Each scene shows the same named points in several views. A view is turned or mirrored, shifted and resized as a whole, has a little noise and may leave points out.

Scene 1
View 1
<190>: [ 24   4  -2  -2 -26   7   2  25  39   1 -40  42]
<9>: [ 34 -21  -7   1  -3   1  18   2   0  -2 -14  26]
<223>: [ 42 -13 -12   2 -23   8  12  25  -2 -12 -16   6]
<3>: [ 45  -9 -18   0 -29  -5  12  36  18   3 -33  13]
<29>: [ 19  -4   1  -2 -13  20   7   8  18 -11 -22  37]
<149>: [ 39 -18 -10   0 -11  -9  18  10   9   5 -23  24]
<176>: [ 42  -8 -13   4 -34   9   8  36   5 -13 -23   6]
<169>: [ 24  -8  -1  -2 -14  12   9  11  15  -7 -22  33]
<56>: [ 46 -24 -17   3  -7 -17  23   9   7   8 -20  21]
<162>: [ 39 -14 -11   1 -14   0  17  16   6  -3 -21  20]
<137>: [ 30  -4  -6   0 -25  15   7  24  14 -11 -24  25]
<95>: [ 47 -17 -17   2 -20  -8  18  24   6   3 -24  14]
<186>: [ 43  -8 -15   1 -27  -4  12  31  20   3 -33  19]
<125>: [ 30 -16  -3   0  -3   2  16  -2   8   0 -17  35]
View 2
<176>: [  5  15  -4 -17 -17 -18   3   1  16  -8 -12 -12]
<56>: [-10  -5  -9   5 -11 -13  19  11   7  -3  -6 -17]
<29>: [ 16   4 -16 -11   5  -6   4   8  -6 -17 -11 -17]
<125>: [  4  -5 -15   0   2  -7  12  16  -4 -14  -9 -22]
<162>: [  2   3 -10  -4  -9 -13  10   9   6  -8  -9 -17]
<137>: [ 12  10  -9 -15  -4 -13   4   0   5 -11 -11 -13]
<149>: [ -3  -3 -11   2  -4 -13  15   7   5  -5  -7 -16]
<190>: [ 18   3 -12  -8  13 -10   9 -15  -2  -5  -9  -5]
<95>: [ -6   3  -6  -2 -13 -16  12   6  14  -3  -7 -16]
<186>: [  3   4  -6  -6  -7 -16  10  -8  11   1  -8  -7]
<3>: [  1   7  -4  -7 -10 -18  11  -9  14   1  -8  -8]
<169>: [ 13   2 -14 -11   4  -8   7   7  -2 -14 -11 -16]
<223>: [  3  12  -6 -13 -17 -15   4  10  14 -10 -12 -17]
View 3
<149>: [ 10  -6  -7  -3 -33 -10   7  12   1 -16  -7  -2]
<162>: [ -3   3  -1  -5 -32 -13   6  10   1 -13  -9  -3]
<186>: [  3 -12   1   1 -21 -10  -6  13   1 -24 -33  -4]
<95>: [  5  -5   4  -9 -40  -9  -2  12   5 -12 -19  -9]
<223>: [-17  16  16  -9 -34 -18  -4   9   4  -8 -20  -4]
<29>: [-19  14 -16   5  -2 -22   9   4  -7 -25  -2  12]
<169>: [-15  10 -12   4 -11 -20   8   9  -3 -23  -4  10]
<125>: [ -1   6 -21   0 -24 -17  15  10  -5 -13  13   6]
<137>: [-27  17  11  -5 -18 -21  -3  10   2 -15 -26   0]
<56>: [ 17  -8  -9  -9 -46  -7   7  13   3 -10  -2  -6]
<190>: [ -5 -12 -16  14   9 -14   0  12  -6 -41 -31   8]
<9>: [  7  -1  -5  -8 -41 -12   9  11   3 -10  -1  -5]
View 4
<29>: [ 35   7  40  -3   4   3  13   7 -13 -25   6   2]
<3>: [ 25  -8  28  12 -39  -3  -7  -6  -1  -9 -18  11]
<162>: [ 29  -7  42  21 -11 -17  13 -11  -5  -8  -5   8]
<56>: [ 21  -2  34  22 -23 -21  16  -9  -5   9  -9   2]
<125>: [ 27  10  36   8  -6 -10  23   2 -13  -3   1  -2]
<9>: [ 24  -1  37  19 -18 -18  16  -7  -6   1  -8   2]
<176>: [ 30 -16  38  15 -22  -2 -10  -9   0 -24 -12  16]
<137>: [ 30  -2  35   4 -17   3  -2   1  -6 -22  -6   8]
<223>: [ 31 -14  42  17 -15  -9   0  -9  -2 -19  -7  14]
<169>: [ 30   7  34   0 -11   0  12   7 -12 -14  -3   1]
<149>: [ 22   3  34  15 -23 -12  14  -4  -6   0  -8   2]
<95>: [ 24  -7  35  21 -27 -14   4 -11  -1  -2 -13   9]

Which points are out of place in each view (at most two, in the order of its rows)? Write - if all are in place.
view 1 -> <9>
view 2 -> -
view 3 -> <137>
view 4 -> <29>, <162>
